Each row is a point on a tangle of strands that fork, close into loops and nearly touch. The rows are in no order.
Two points are linked if the straight distance between their rows is under 105. Some points are linked to none.
<86>: [ 33  -2  -9   2 -42  -2 -24  -8  16 -23   2   4  20  29 -14  -8 -13  12
 -11   0 -29  -6 -49  13   2 -17  20  22  13 -14  27  -5  19  -8  -4 -10
   5  45  29 -32  -5   8 -24  20  29  -2  -3 -18  27  -7 -25  18]
<10>: [  1   9  -5   0   0   0  -2  -8   6   5   4 -22  -6 -34  12  23   9  11
   1  17   4   6  21 -15 -21  17 -35 -28 -13  19 -10  17  -8  10  -6   5
  17   2 -19  20  24  -2  -6   5 -17  -3  -1 -33  -8 -11  12 -14]
<337>: [ 15   9   5 -13 -14 -27 -14  -4   6  16  -4 -15  19  22  -6  14 -10  22
  15  -6 -13   0  -4  16 -14  -2 -21   9  12   2   8 -20  -1 -28 -14 -24
   0  15 -17  -6  14  -1  15   1  10  23 -20  25  16  12  16 -10]
<361>: [ 10   1  -6  -9   2   9  13   5  24  14  32   9  -7 -13  -6 -11   1  14
   1  -8 -38  12 -35  28  -9 -15   8   1  -9 -11   3  -8  29 -19   8  -9
  10  33 -10 -38  16   7  10  33  27  -2  -5   4  -9  -9  -1   0]
<113>: [  1  37  -4   6  -4  -9   0  12  25   1   4 -26   2 -22   3 -14   8  -7
  -3  34 -16  15  16  22 -41  -3  -9 -11 -51  10 -16  -3 -17 -12  16 -30
 -19   2  -9  11   8  -8   5  18   3   5  -5  11 -11 -24  14 -10]
<536>: [  9 -11  -1   5 -19  28  -6  25   0  14  -1  -7 -12 -36   9 -21 -10   6
 -22  33 -19   9 -13 -11   8  16  22 -11 -34   1   9  -6   0 -12  21  21
 -18  17  18 -22 -20  13  -3  16  10 -16  31   2   6 -27 -31  23]
<692>: [ -3  31  27 -13   2 -28 -14  34 -19 -21  -5 -13   9  19   5 -10  17 -23
  17  20  10   9  28  -3 -21 -20 -18  13 -27  17  -2 -12 -33 -13  -5 -29
 -39 -38   0  42 -13 -31   2 -10 -43  -6 -12  46  13  12   5 -40]
<577>: [-22 -16  -9  -1  37   8  15  21  -9  -8  16  33  -7   1 -12 -13   7 -24
   5 -16  17  -3  13   9   6 -20   9  -4  10 -19   0  13  10  19  -8  14
   5 -17   1  -5  -6 -10  27 -11  -3 -19   8 -24 -26  18  14   8]
<31>: [ 16  -7  -4  -5  -3  -3   9  -5  -1 -24   0  -5   0 -21  -3  -6   2   0
 -25  15  10 -14  10  15  13  12  13   2 -14 -18 -23  -2  -2  31  10  13
   0   8  23  29   2  29 -32  15  -6  -3  18 -23  -2   4 -14  -5]
<80>: [ -2  12  -5  11  13  15  23 -20  24  -2  32   6 -27 -18   2 -22   8   5
 -10  -7  -9  27 -23  19 -20 -12   4  -8  -5  -1 -11   4  15  -2   8  -9
  18  14  -9  -6  11   3   8  34  16  -6 -15  -2 -32 -27  13   1]
<862>: [-16   3   3  13  18  -6 -16  33 -20  -7 -12  -5  18  28  11 -10 -21 -19
  14  -5   9  23   1 -12  15 -20  -7  -9  -4   0  12   5 -28 -15   7  -6
 -36 -22  14   0 -30 -40  18 -27  -4 -23  11  21  23   5   1  -3]
<175>: [  5 -21  18 -24   1 -17  10   3  24   9   5  36   3   0  -9  -4  15  -2
  -9   2 -15 -21  -4  10  19   4  12   8  22  -3  34 -19  26   7 -33  19
  18  -2  -2 -27  22   9   5  -4  40   4  -7 -16  -9  -8 -11  21]
<552>: [ 12 -14   4  -5   1  -9  -2  16  13 -16  -5  20  18  29   0  16   6   5
  -7 -10  -6   2 -41  -9  -5 -15  -3  19  14   1  28 -15  -6   1 -10  15
  -3   6  26 -33  -5  -6 -10  -9  -3   4   5 -13  28  -4 -26   9]
<682>: [-24  -8  -2  15  32   8  12   1 -19  -7   7  -2 -33 -29  10 -18   2  -1
   9   6  16   7   7 -13   6 -18 -26 -24 -10  -4  -5  -3 -25   5   0  26
  -8 -25 -26 -12  10 -10  29 -11  -3 -14   7 -18 -27 -19  10   6]
<197>: [ -4  27  19  10   1 -26  -2  31   0   2   3  -2   7  13  10  -8  12 -22
  20  -5  -9  15  30   1 -19  -4   0   4 -27  29   7  -1 -23 -16  11 -30
 -23 -36 -17  16 -25 -44  21 -14  -3 -10 -24  70 -10   4  12 -27]
<970>: [ -3   4 -14   7  -1  26 -18   5   4 -10   7  13  -9   3  -6 -34 -14 -32
  -8   9   2  -1  16   5  15   7  -6  -6 -11  -9  -3  26   7 -10   0   2
   7   1  -5  -1 -33  -1  32   6  37 -11 -15   6 -11 -24  17   2]
<648>: [  4  29  -1  22 -18  -4 -32 -18 -11 -35 -13 -22  -7  14 -13 -29  -3  -9
 -18  22  26   4  16   6  15   7 -14  10   1  -3 -15 -21 -13  -8  -5  -9
 -35 -24   4  32   2  22 -10   7   1   7 -16  -1  22  -8  -4   8]
<945>: [ -6   1  14 -25  -3 -36  -5   1 -10   9  10 -10   0  14 -14  -1 -19   7
   9 -11   3  -4  -3   2  -6 -17 -38  12   5   4   4 -36 -24 -16 -22  -7
 -14 -16 -18 -12   2  -5  28  -2   0  17 -30   8   7  15   5   1]
<480>: [  7  15  -9   3 -14  11 -11   3  22   2  -8   0  10  -9   1  35  18  12
  -6  20   4  18 -13 -25 -16  12 -29 -12   2  21  16   5 -12  -4 -22  -5
  17   4  -7  -3  21   4 -19  -9 -15  -1 -12 -18   8 -36  -9  -5]
<620>: [-10   7  -9  22 -12  49 -18 -21 -29   1 -25 -12  -6   7  11  11 -17  -9
   1  -1  13  15   2 -17  11  29  18 -19  22  -5   0  29 -11 -14   1   0
  -1   6   1   2 -25   0   2 -22  -3 -10  24  11  18 -21 -13   6]
<145>: [-32  -9   5   0   5 -13  21   6  -1   8  20  10  18  13 -26  20  11 -10
   5 -21  14   0   8   4  -7 -23  -8  30  16  17  -3  19  17  16  -3  -2
  31 -21  13  13  18 -15  13   2 -36  -1 -23  -6 -14  54  23 -11]
<547>: [  5  22   5  10  15  14  -3  20  -2   4 -22   0   9  -3   5   7  17 -19
  -1  17  12  10  19  13  -7   3  -6 -26  -3   0  17  -5  -8 -20 -22   1
 -10 -23  -3   6   0 -14  13 -26  -6  -7  11  20  11 -15 -12  -2]
<449>: [-25  14  -5  24  21  21   0   7 -20  13   3 -10  24  -3  14  21  10 -19
  17 -20  12  18  24  10 -15  -4  23 -22   3  -1 -19  50  11   4  20 -20
  11 -18  -1  15  12 -20   5 -18 -36 -15   6  18 -17  29  22  -2]
<864>: [ 19  26 -13  -7 -42 -12 -30 -16   0 -44 -12 -35  14  18 -13 -21 -17  15
  -7  23   8   0 -18   5  -6 -11 -27  14  -9 -12 -18 -28 -12   1  14 -15
 -22   9  23  24   3  22 -21  21   1   9 -10 -11  27   8 -10  -5]
<865>: [-28  21  -8  31   8  21  -5 -17 -16  -4  -8  -6  -4   6   2  17  12 -18
  -4  -7  21  10  21  -8  -5  -4  10  -8  15   0 -18  47  -1  17  19 -14
   2 -12  -7  35   5  -9   0 -24 -35 -17   2  -7 -20   4  25  -1]
<975>: [  6 -21  23 -22  10 -16   9   0 -21  13 -13  11  25  14  13  12   8 -11
  15 -15  10 -27   9  -5  -5  -9   1  27  -3  -3   3 -33 -16  -9 -28  25
 -16 -15   1  -5 -21 -16   3  -3 -28  12   4  16  18  41 -12 -12]
<661>: [ 10  36   2   4  15  -1  -1  21   5  18   1   0  19  21   5  30   8   3
  31  -9 -21  28 -17  20 -35  -9 -10 -25   4  31  17  -1 -16 -19  12 -31
 -12 -10 -16  -8  -5 -42  18 -18  -9   1  -8  38   5  -7   1 -14]
<470>: [  7 -34 -12 -11   1  15  -5  20 -18   7   2   5   5  -4 -17 -20 -18 -14
 -12   3 -12 -10   3   2  27  -7  -4  -1   6 -19  10  19  45  -4  -4  26
   4  10  18 -16 -11   7  25   6  39 -15  11 -19  17  24   9  15]
<745>: [  8   0   9 -31   9 -38  10   2  28  11  16  22  -1 -18 -24 -15  14  -2
   3  14 -20 -11  -7  23   3   8  -4  -3   9   8  34 -23  13  -2 -32  -5
  30  13 -17 -15  25   8  10   9  32  13 -14   1 -20 -17   8   6]
<570>: [ -4 -14   1 -14   4 -22   7  -9 -12  25   8 -24 -30 -34   5 -19  -6  15
   2   1   5  -8  37   4  -1  14  -9  -3 -32  11 -27 -18  13  -4   9  -2
   0   6 -29   3  15   2  18  29  16  12  -8  13 -23  10  21 -12]
<905>: [-26 -17   7   1  20  -6  46   3   0  23  15  20   0  -1  -5  17  18 -12
  10 -30   0 -13   9   0  -5   0   8  33  11  10   5   6  26   9  -7  -2
  36  -9  -8  -9   6 -11  15  -2 -14   3 -23   4 -26  27  19 -11]
<322>: [-13 -24  -8   1 -12   2   0  -8  -9  12  -2  11   3  27  -3  10 -20   0
  11 -32   2 -14   9 -25   9  10  26   2  12  -9  -2  30   3  13   6   1
  14  19  12   7 -40   0   3  -9  10  -6  -2   6   6  19   7   5]
<446>: [-11  13   6  17 -23   9  -8   2   1  -4  -6 -18 -10  -2   7 -27 -12   0
  -6   3 -22  21  -1 -13   1  -4   0   6 -27  -3 -21 -19 -11 -34  22 -20
 -35  -1  -5 -13 -16  -3  10   8  24   2 -11  39   0 -25   5   9]
<179>: [ -3 -13 -23  16 -14  20 -25  10  -4 -17   2  -1   1  -5 -13 -19 -12 -16
 -19  21   3   5   8 -17  15   1 -16 -13 -15  -7   3  11   2  -6  -5  17
   3   9  23  -4 -24   5  25   9  39 -12   9 -28  15 -14   2   6]
<433>: [-11 -10  17   4 -12  -6 -14   4  10   9 -28   1   0   1   8  21  24 -10
 -15  16  15  10  -4 -47 -11  12 -25   6   8  22   7 -16 -19  -6 -25  -3
   6 -27 -11   2   5 -13 -10   6  -4   3 -16   4  14 -29 -11   0]
<118>: [  3  15 -17   7 -12   6 -19   0   8  -5   9 -28 -12   6  -5 -36 -16 -12
  -2  19  -2   8  14  15  11  -6 -25  -5 -17 -10 -14  -4   9 -32  -2 -17
 -12  11 -16  -4  -2  -2  34  19  37  -3 -23  17  -6 -14  15  13]
<697>: [ -4   0   8  -7  11  28  14 -25  12  15 -17  30 -18  -2  15  34  20  -8
 -12 -18  23 -14  -2 -14   7   5  -4   5  34   7   3  -2   3   7 -12   5
  25   0 -15   4  13  11 -23 -10 -22  -6   3 -11   3 -20 -10  -7]
<738>: [ 20   6  -7   1 -23  31  -6 -20   9   1  13  16  -2 -24  -4 -11 -12   8
  -8  20 -28   9 -23   3   6  31  24   5   4  -8  17  13  36 -25   1  -9
  25  42  -1 -20 -10  26 -15  14  43 -13  -2   1  -3 -34  -7  15]
<120>: [ 10 -47  14 -20  10 -11  24   5 -25  22 -12  24  13  -7   9   5  -4  -4
   7 -13  -4 -34  10 -19   9  11  24  14   4  -7   8 -17  10   9  -6  40
  -2  16   4 -20 -23  -2  -6  -7 -16  10  31  -7  13  34  -9   7]
<133>: [  4  17   1  16  -1  13   1  12   9  -7 -10  12  26   9  -6  11   9  -3
   5   4  -5  20 -12  18  -8  12  29 -11   6   0  14  23   6   3  22 -21
   1  14  28   9   0  -4 -10  -6 -13  -1  24   2  13   1 -10  14]
<796>: [-11  20   3  11  26  10   4  20  -4  11   7  -9   2  -2  13  19   5   9
  19 -16 -19  31 -13   3 -26   0  -3 -35 -12  20   1  22 -10  -2  12  -7
  -9 -17 -16 -22   0 -33  20 -18 -13  -2  14  19 -23  -9  10   0]
<370>: [ 18  15 -23  16 -25  21 -24  -9  12 -30 -16  -6  30  34 -10   6 -11   6
  -4  15 -14  25 -46  12  -1  -3  15  -2  12  -8  20  20   2   0  11 -10
   4  25  38  -2   1  12 -22  -1   4  -4  15 -32  23   4 -11  13]
<350>: [ -3   5  -3  24  -5  31 -18   4 -14  -3 -18   3  13  23  -7  23   2  -7
   3   0  20  12  -5  -3  18  11  35 -16  28  -9  15  21 -11  -5   4  -5
  -5   9  22  10 -12  -3 -19 -32 -17  -5  28  -5  26  -3 -14   4]
<830>: [ 15   7 -13   2  -8  37  -8 -26  -1   0   9  12 -16   0  -6   1 -11  11
   7  -4 -22  17 -29 -13   7  19   0 -21   8  -7   8  20   1 -13  -4   3
  29  27 -19 -28 -19  13   2   0  37 -15  -8   8 -17 -39   0   2]
<516>: [ -6   6   9 -18   7 -16  -5   3  13 -19   0   5   6  25  10  23   3  18
   8  -6   6  -2 -31   3  -9 -21  -7   8  10   6  16 -22 -44   5 -14   0
 -17 -27   0  -2   8   3 -19  -9 -28  20   5  -9  20  -2 -21  10]
<136>: [ 16  27 -13  -5  -1  -1 -26  21   4   4  -3 -11  22  16  -9   6 -15  14
  10  14 -31  19 -27  20 -16  -8 -21 -19   6   8  13 -14 -17 -34  -9 -31
  -9   2 -22 -16   8 -18  22  -9   8   7  -3  15   9 -17  -6   9]
<952>: [ -5  -3   8 -23  -7 -21   5  -8 -14   6 -30   9  24  20   6  16   8 -10
   9 -12  28 -41  21   5   7 -13 -20  33  23 -13   2 -21   0   5 -42  30
   7  -8  -5  17   5   9  -8 -14 -27  16 -15 -14  28  33  -7 -14]
<933>: [ -5  37  15   3  18   5  11  23 -23   1  -8  -1   9  17   4   9  32 -31
  18   7  27  -5  39   6  -9 -10  -3   5 -13   6   6   4 -16 -10 -20 -11
 -23 -42 -11  51 -23 -16   4 -21 -51  -7  -9  46   2  22  -3 -26]
<142>: [-12 -26  -2 -16   9 -13  42 -13   9  30  27  21 -17 -18   5   0   4  15
   9 -22  -4 -23  14 -13  -3  10  17  26  12   7 -12  -1  43   7   9   5
  34  12  -5  -3   6  12   4  22  -2   6 -27   1 -19  15  22 -13]
<509>: [ 18  -1  -6   4  -1  21  -7 -14 -15 -26  -4 -12 -12   3 -21   3   1   5
  -9   4  16 -18  -1  23  20   1   5  -8  16 -30 -11  12  14  36   6  21
  14   3  24  23  16  21 -18   2 -11  -6  21 -43  14  19 -14  -7]
<615>: [  5 -30  -8  10   2   7  15  12 -11  33  -6   9  -1  -7   8  -3 -11   2
  11 -13 -14 -12   1   3  19   1  63  -1  -5  -6  10  14  12   0  28   5
 -12  32  21 -21 -26  -1  -6 -10  -4   0  38  27  -4  11 -22  18]
<315>: [ 11  -9  -8   0 -22 -13  -1  -1   6 -21  -6   5  14  35  -4  19  -1   2
  -7 -18  12 -15 -16   7  -5 -18   6  30   7  -7  -5  13  -3  24   1   1
  -8  10  47  16 -19  15 -32  10 -35   6   2  -7  26  31  -9 -15]
<581>: [-20  22   4  12  20   9  -2  -7 -19 -20  -3  -6  -5  12   0  -5   3 -19
  -1  -5  36  -4  26  -6  31 -18   5   1   8 -12 -26  19 -26  28   0   2
  -7 -39  -8  44   8   1  -7 -25 -31 -12  -9 -10 -27  14  14  -6]
<651>: [-10 -20   7  -4  17 -13   1  -3 -11   0   2 -17 -15 -21  11  -4  -1  25
   6  -3  14   3  -5 -20   1  -9 -15 -19 -15  -2 -28 -26 -21  16  -1  16
 -15 -15 -12  -5  18  -4   6  -8 -13   6  14 -19  -7   5  -2   7]
<911>: [ -9   9   4  16  -4  -5 -13 -16 -22 -21 -15 -24 -12  -3  -3 -13  12 -11
  -4  16  36 -13  33  12  31  -4 -20  10  -6  -1 -26 -16 -13  13   0  -1
 -26 -27  -7  41  17  14   1  -6 -18   5  -7  -7   2  17   8   4]
<962>: [-19 -33  11  22   5   0   7  31  -8  28  -6  15   2  11  -1  10   8 -17
   8 -25  -2  22   3 -15   3  -5   4   6   1  15   9  12  24  -8  11   3
   2  -3  23 -31 -15 -23  22   3   3 -14   9   6   2   8   8  17]
<420>: [  8  -1 -13  23 -19  20  -9 -18 -15 -19 -11 -12 -33 -21   5 -18   2  -6
 -22  24  24  -4  22   1  32  26  22  -3  -8   2 -27  -3  -2  35  30  19
  -9   4  17  32 -12  29 -28   9   5  -3  30 -20  -6 -20 -23   2]
<450>: [ 13 -25   9   9 -32 -11   0 -17   0 -14 -12 -13  -9  21  -1 -16  -8  18
  -4 -15   0 -12  -9 -11   4  -6  22  38  -9  -8 -29   0  -4   4  28  -4
 -17  17  36   1 -18  12 -31  19   2  13  -1  10  23  26 -16   2]
<976>: [-16   6  31 -14  15 -24   8   7  -6  -1 -13  -1  -3  18  13  19   8  -5
   7  -1  22  -4   3 -18  11 -19 -16  18  11   6   5 -34 -51   0 -22  18
 -23 -43  -6  11  -9 -15  -4 -19 -38  13  -3  17  16   8 -18 -10]
<757>: [  4   2   9 -26   8 -43  11  -5  39  20  18   4  -5 -20 -21 -11   4  14
 -12  13 -20   4   0  23 -19   6  -4  14 -19   3  10 -28  -2  -5 -14 -32
  17  16 -12   2  33  20  -9  30  22  20 -16  12 -17  -3   4 -11]
<881>: [  1 -35   4 -32   7 -23  31 -26   3  15  20  23  -3 -29   3   4  -1  25
   9  -8 -11 -32  16   1  16  10  12  10  23   2   3   0  32  25  -7  24
  26  14 -10  -4  23  24 -18  14   6   6   0 -19 -15  30  14 -17]
<1027>: [-27  -6  -7  14   9  17  12 -35  -2   5   2   0 -13 -11  11  23  -3  -5
  -8 -32  16   1  13 -29  -4  19  -5  -8  24   3 -23  46  11  23   6 -15
  30  -8 -21  14  12  -3  -2  -8 -23  -8 -13 -10 -29  -4  34 -15]
<453>: [  2 -24  -7  -5  13  -4   3  16  -4   2  -1   8   4 -14 -10  13   7  16
  -2   2 -11  16 -28   6   3  -7 -15 -21  19  -5  25  -5  20  12  -6  25
   4  -3   8 -26  37   3   2  -8   4   4  25 -58   8   3  -1  23]
<702>: [ -4   9 -19  -5  12  -4   8   7  28  -8  16  16  16  25 -12   4  -3 -18
  13 -12  -2  10  -3   6 -18  -9 -24  -2  -6   3   3  24  -4   7  -7 -13
  18  -4   2   7 -21 -15  26   5   0  -2 -33   0  -8   5  19 -14]
<1006>: [ 15 -28  -4  -3 -15   7   7 -21 -14  18   3   0  -2   6  11   2 -23  24
   5 -21 -17 -11 -12 -16  10   5  38   9   3  -6 -12   9   3  -2  21   3
 -10  31  15 -12 -26  16 -27   5   6  19  22  18   8   9 -17   1]
<574>: [-21  16   7   9  34  -3   9   8   9   2   8  -6 -25 -21  29 -11   5  -2
  15  -9  -2  19   7  -3 -24  -3 -17 -33 -14   6 -12   1 -20   2   9   7
  -3 -29 -46 -22   2 -30  38  -9   3 -16  -7  23 -44 -29  14   0]
<529>: [ 25 -11  -7 -19   1 -18  12 -26   9  -4  29  12 -21 -30  -3 -10  -2  33
  -4   8 -12 -22  -6  17   6  21  13  -3  12  -8  -7  -8  18  29  -2  14
  19  22  -9   6  42  32 -31  18  22  15  -2 -15 -16   0   4  -5]
<768>: [ -9 -22   5  26  17  35  10  26 -17  28  -6   4  -7 -14  17  13   1 -18
  10  -8   5   7   2  -7   1  10  30  -5  -8  -3   6  21  17  -9  15  16
 -12  10  19 -20 -26 -19   7  -9  -9 -16  33   3   3   1 -10  19]
<1023>: [ 14  -8  -6  -4  -9 -24  -2  -9  18 -32  10   3  -3  -4   0 -17  -7  28
  -6  -7 -31 -20 -36  22   5  -6  44   8  -3 -17   9  -9   2  29  42   0
 -18  18  42 -26  14  16 -41   8   9  15  32 -22   4  16 -24  18]
<788>: [ 19  -6   1   1   1  31  10   6   5  24  16   1  -9 -46  10  -6 -13   8
 -13  14 -23  10 -14  -8  -7  24  37 -25 -18   3  14  16  15 -15  20   7
  11  38   0 -25  -8  16  -5  15  17  -5  24   2  -1 -37 -20  13]
<93>: [ 11   5   9  18 -24  31  -4 -11 -14   2 -16 -14 -18 -27  21   0  -2   3
 -20  31  15   4  18 -20  21  51  21 -12  -1   8  -7  -6 -15  10  21  18
  -8   8   1  16   2  26 -39  -7   2 -10  20  -2   2 -36 -33  12]
<580>: [ -2  -8  12 -20  -1 -35  27  -8  22  18  30 -15 -27 -42   0 -22   2   5
  -7   7 -15  -2  21  -5 -12  15   0  12 -42  18 -22 -25   4   2  11 -18
  -3  12 -17   2  19  19 -13  32   9   9 -19  29 -31 -14   9 -16]
<948>: [  7 -46   9 -22 -11 -24   4 -10  -4   1 -16  30  -2  10   7 -13  -1  -3
 -13  -8  -9 -48   8 -17  26   0  14  25  20   0  15 -19  20  -5  -6  43
   3   9   8 -22  -1  15 -11  -1  25  13  -2 -13   9   9  -8   6]
<328>: [ 17 -28   2 -11  -4  -7  -4  11   4  11  -2  -8 -14 -30  -2 -19   2   3
 -14  19  -8 -23  12  -1  11  12   5   1 -23  -6  -8 -35   6   1   3  21
  -3  14   6  -4  -9  23 -18  23  13   1  19  -6   2  -6 -23  10]
<123>: [ -6  18  37   0  10  14  13   8 -19  24 -15  -7  -4 -20  28  14  40 -37
 -10   9  31 -11  48 -14 -12   2   2   2 -23   5 -19   1  -7  -3  -9   4
 -15 -34 -15  39  -1 -16  -6 -19 -46 -13   4  28  -1   7   0 -27]
<103>: [  5   9 -12  20   0  27  11   6  18   9  22  -4 -16 -27  21 -12  -1  -4
  -7   2 -13  31   5  -4 -24  11   7 -22 -32   6 -17  29   5  -7  23   9
  10  22  -3 -24 -17  -6  15  22   7 -13   5  10 -15 -37   6  -5]
<492>: [  9  16 -15   3  -9  21 -14 -41   2 -19   7   2  -9   9 -10  -1 -15  18
   6  -9   4  -4 -10  -2   2  21  -1 -17  34 -10  -6  11   4 -10 -15  -7
  16  16 -27  -7   2  22  -4 -10  28   9 -17  -5  -6 -26   2   5]
<356>: [ -3  15 -12  -2   3   5 -16  -1  -5  -2  23 -24 -11  -8 -18 -28 -25  17
   8   1 -12  -1  -9  28   0 -19 -22 -19 -14 -20 -24  -8   2 -12  -1  -2
   5  13 -25  -8  11   4  35  23  27   1 -10  -4 -16   7  32  -3]
<371>: [ -3  18   4 -17   8  -7  20  -8  11  10   6  -3  -8   0  -2  19  16  -6
   9  -8  23 -15   9  17 -21   0  -5  17  -6  -4 -20 -22  -9   3 -19 -11
  -5 -21  -9  23   9  12  -9   9 -24   9 -16  17 -10  18  -7 -11]
<201>: [ 15  29 -19 -13 -24 -16 -16 -18  13 -30   0 -37  17  23 -18   4 -27  24
   2  13  -4   3 -19   9 -25  -8 -48   7  -8   4 -14  -6   0   2  -4 -35
   1  -6   7  17  22   5 -17  28 -14  19 -31 -30  18  10  13 -12]
<931>: [  2  -4  -3   7  -1  17   3 -13  13 -18   0  21  -8  27  -6  15   5  -5
  -9 -21  20 -30  -8   4  19  -8  32  18  32 -24  -2  22   7  25   0   8
   2   9  38   7  -7  10 -40  -4 -20   6  22 -35   9  23 -13   5]
<362>: [  7   9   3  19 -18   2 -18  11  -7  -8 -17 -13   9  30   8 -13 -19  -2
  -1   0 -10  23  -7 -11  11  -2   1   7 -11   3   5  -6 -16 -12  11 -18
 -23   1  13  -1 -33 -12   9  -6  24  -4   1  28  24  -8  -7   7]
<414>: [-17 -16   6 -28  16 -18   3 -17  -4   9  -2  13   9  19 -13  11 -10   5
  13 -19  10 -22   9  -7   7  -2 -39  10  31   6  19 -14   3  -3 -29  12
  26 -15 -27 -10   3  -3  24  -7   4   4 -35 -10  -8  14  25   5]
<475>: [  2  22  11   5   8 -22  15  32  22  11  10 -11  12 -10  19 -19  14 -15
   0   9 -30  16  19  10 -25 -12  15  -7 -56  13  -4  -3 -28  -6  20 -31
 -27 -10  -4  13 -19 -21   8  -8   1  -9  10  48 -25  -6   6 -12]
<926>: [ 17 -13   2 -18 -22 -17  -3   1  20 -22  -3  10  11   7   0   0  -6  24
  -9   0 -25 -10 -41   6  -3 -13  13  18   5  -5  15 -14   7  17   7   6
   7  17  24 -30   3  10 -21   5  23  16  14 -21  12   8 -11  14]
<689>: [ -7 -16   8  11 -15  19   2 -15   5  14 -19  10 -10  -4  10   4   7 -18
 -20  -7  15  -3   9 -38  11  17  -9  13   9   6 -16  -9  12   0  -3  17
   6  -2  -5  -4  -9   7  -5  -3   0  -3  -7  -2   6 -14   2  -3]
<406>: [-16   1  -6  20  17  -7 -18  34 -29  -7  -9   2  26  34   8  13  -8 -25
  26 -11  14   9  16 -15 -12 -13 -16 -10  12  20  10  21 -27 -10  -7 -11
 -19 -29  -3  13 -25 -46  34 -45 -28 -21   5  35   8  20   8 -16]
<143>: [ 24   3 -13 -18 -10  -8 -11 -36   3 -27  13   1 -20 -13  -8  -6 -10  36
  -3   2   1 -15 -23  13   7  11 -14 -16  14 -12   2 -15   0   0 -22   6
  10  22 -15   4  10  26 -19   5  17  12 -19 -29  -2  -9  -8  -1]
<511>: [ 14   2  -4  -5  10  12 -20  24   3   5 -10   8  12 -15  -8   6   3   2
  -6  19 -11  19 -41  22  15  -2  14 -16  17  -9  38 -14  18 -15  -1  18
   2  10  -5 -30  21  -8   7 -11  21   2  21 -20   9 -22 -17  33]
<840>: [-16  -5   9 -24  22 -15  16  -6 -18   9 -22  29  22  32 -16  17  14 -19
   6 -25   6 -35  20  -3  14 -11 -12  19  37  -4  21   1   1  15 -33  17
  31 -27  -3  10  12  -2  12 -25 -17   6 -10 -19  -1  19   8  -6]
<205>: [ -2  16 -11  -6  -3 -26   2   2  15  -4  -3 -24  16 -12   2  -2  -3  19
   2  23  -7  14  13   0 -20   3 -17 -10 -26  12  -7  15  -2   9  12 -24
   1  -9  -9  28  16  -6   0   9   4  11  -4   4  -5   4  20  -9]
<128>: [-18 -16 -16   1   0  -6   4 -15  -1 -18   9   1  -1  17 -23   6  -9   9
  -9 -15  23  -6  -4  -5   9 -15 -25  20  20  -5 -20  21  15  19  -2  -1
  21 -16  17  19  19  -5   0  10  -8   2 -22 -41  -7  28  33 -11]
<981>: [ -3  11  -9  10  14   2 -21  20  -3   4  -4 -16  14 -16  -9   1   8  12
  -5  22 -15  26 -25  19  -5 -10 -16 -27   3   8  27 -13  14 -28  -1 -11
  -8   4 -24 -19  39  -7  24  -9  30  -7   8  -8   8 -28  -5  25]

A fork is a point with three links, a tip a point with one. Leave the first point through the second and follow the links. Name the first fork or tip that comes.
<123>, <933> => <697>
<905>, <142> => <788>
<738>, <830> => <128>
<697>, <689> => <123>

How many points has the smallest loop of links through each point below? Write - if it is on no loop.
<911> => -
<689> => -
<981> => -
<145> => -

A tip is a point with one link. Name the tips that can be reached along the links from each point below, in the order of the rows.
<31> => <361>, <322>, <962>, <93>, <128>
<648> => <449>, <1027>, <201>
<446> => <470>, <356>, <406>
<475> => <697>, <123>
<745> => <620>, <570>, <651>, <453>, <1023>
